A landscape with many valleys, sampled at points; each row gives a point and its height.
A ball rolls from a point to the lowest of its 6 nearest points, and stops where none of them is lower. Distance is the straight distance between rows; heights are no part of it.
Rebo (h 416): [  7.8  13.3 -13.3 -61.3 -48.6 -15.6  26.9  12.4]
nud (h 477): [-12.0 -15.8  10.5  12.4  43.1   4.1 -28.7  12.1]
ledi (h 489): [-18.7  24.1 -16.1  72.4 -24.7  -0.8 -11.8 -29.3]
linip (h 800): [ 21.0 -19.9  10.9 -30.4  -0.9 -10.7  19.0  28.6]
niv (h 217): [-34.2  56.2 -29.3 -18.1 -30.1  35.8 -27.7  -8.7]
Biku (h 859): [ -4.7   6.2  12.2  30.4  11.7  20.2 -26.4 -19.3]
sozo (h 414): [-31.3  40.7 -22.6 -69.6 -18.0   3.5  10.5  28.4]
gukob (h 338): [-13.2  34.6 -29.8  69.7 -36.6  -1.5   4.9 -23.7]
sefos (h 75): [-30.5  46.5 -15.6  -3.0 -32.2  37.7 -23.5 -38.4]
vok (h 857): [-15.6   1.0  10.6  64.1   2.6  15.3 -11.8 -30.8]
mam (h 604): [-14.0  25.8 -10.2  77.3 -65.5  -7.7  27.0 -24.1]
nop (h 434): [ 77.2 -45.0  34.9 -10.7 -24.7 -24.2  46.4 -18.2]
bomu (h 313): [-34.5  32.3  15.8 -71.1 -43.2  25.3  -4.0 -20.1]
Fup (h 237): [-19.9  21.4 -30.0  -4.7  14.8  22.9 -28.9  26.2]
Pek (h 442): [ 31.2 -13.6  27.9 -59.4 -56.6 -14.0  54.7 -15.3]
vozo (h 618): [ 31.7 -25.1   3.6 -15.4  18.8 -27.6  27.1  37.4]
bon (h 397): [-14.3  24.4  -6.6 -32.9   0.6   6.7 -14.1  34.0]
tuv (h 300): [  8.1 -50.1  46.9   7.6  59.3  -7.3 -19.3  13.1]
moveg (h 527): [ -7.8 -18.8  20.1  55.6  42.0   5.1 -30.0 -37.0]
duki (h 678): [-10.8   1.7   1.8  -9.0  10.0   3.1 -23.3  23.5]
bir (h 362): [-16.2  27.2 -12.9 -79.4 -44.3   1.1  17.6  12.3]
nuvi (h 785): [-18.4  16.7   3.0  39.4  -9.5  25.5 -22.8 -37.0]
bal (h 124): [-13.6   8.6   3.0  81.2 -56.0 -42.1  36.7   0.0]
bab (h 521): [ -9.0  11.0  -8.1  25.5  16.2  16.3 -32.9 -16.7]
pekir (h 834): [ 18.8 -25.6  42.8 -39.9  -0.5 -11.0  12.3  12.2]
laz (h 446): [ 77.8 -20.5 -15.0   8.3 -27.1 -10.3  49.5 -43.7]
Gupos (h 224): [-35.2  20.7 -46.2  54.8  12.6   3.2 -16.7 -12.5]
Vebu (h 209): [ -4.7 -28.0  14.4   9.7  64.3 -15.9 -10.4  29.5]
mopin (h 307): [-19.6  28.2 -25.6  23.7 -10.1  30.1 -37.0  -5.9]
Bimen (h 335): [-16.0  24.1  16.9 -73.9 -29.8   4.5   6.0  -2.3]
palaz (h 490): [ 64.1 -49.9  24.0  -6.4   7.1 -42.7  40.7   9.5]
rurev (h 68): [-26.9  25.7   1.8 -27.7 -23.2  34.4 -25.5  -8.7]
tigul (h 677): [ 21.0 -43.1  47.5 -24.2  10.4 -14.9  15.1  17.9]
mebis (h 326): [ -2.6   6.2 -13.9 -11.6  31.5  -4.8  -8.4  44.3]
bepi (h 223): [-29.8  31.6 -24.3 -12.8 -15.2  40.8 -35.5  -0.7]
Fera (h 464): [  0.7 -32.3  30.9  -5.0  27.7  -8.9 -10.2  29.0]
Beb (h 421): [ 87.6 -42.7  -7.3   9.6  -2.1 -16.3  55.5 -26.9]
zof (h 250): [-28.6  -7.5 -13.4  33.9  72.4  -7.2 -23.0  11.1]
Mazo (h 528): [ 29.2 -56.3  16.8  -3.5  35.3 -53.3  45.2  32.7]
Rulov (h 216): [-16.3 -17.8   6.3  74.6  35.7  10.2 -25.1 -26.6]
tavam (h 757): [  7.7 -24.0  31.6 -25.0  12.7  -7.4  -7.2  18.3]
Gabi (h 484): [ 88.5 -14.6 -32.4   1.1  16.1  23.8  22.9 -57.8]
Nar (h 571): [-13.4   5.8   6.8 -37.1  -7.4  25.6 -19.3   8.5]
veve (h 337): [-22.4 -21.0   3.9  40.5  65.0   1.0 -28.8  -2.1]
Bura (h 201): [-30.4  41.3 -35.4  33.9   5.7  15.4 -25.8   5.1]
bep (h 413): [-14.1  33.4 -29.2 -70.1 -30.7  -6.7  12.4  30.9]
Golot (h 222): [-20.4   4.3 -40.8  46.7  33.4   2.1 -19.1  -5.1]
Lavep (h 570): [ 41.2 -36.8  31.0 -19.5   5.7 -34.9  35.6  24.4]
Padu (h 244): [-13.3 -41.8   6.8  14.3  80.8 -27.0  -7.7  30.0]
kov (h 638): [-20.5  14.5 -10.2  66.7 -29.0   7.9  -3.1 -44.8]
vugu (h 430): [-10.6   4.1  27.4 -57.5 -24.2   3.4  -0.9   6.0]
mar (h 369): [-20.5  28.6 -11.9 -43.9  -9.6  14.8 -11.3  27.6]
neda (h 187): [ 50.1 -10.1  -9.8 -30.3 -35.7 -26.7  54.3  -9.2]

Two balls start at each pair of points below. Name the first point that both come to, or write -.
ledi / bon => Bura
pekir / Lavep => -
gukob / duki => Bura

Call two points neighbours if one is among the 6 nearest of the other. Go from one point of each pair to the other, from neighbour to neighbour, staying as low as possible. Name the highest point that can't be avoided.
rurev / Vebu => zof
Bura / neda => Rebo
Rulov / Bura => Golot
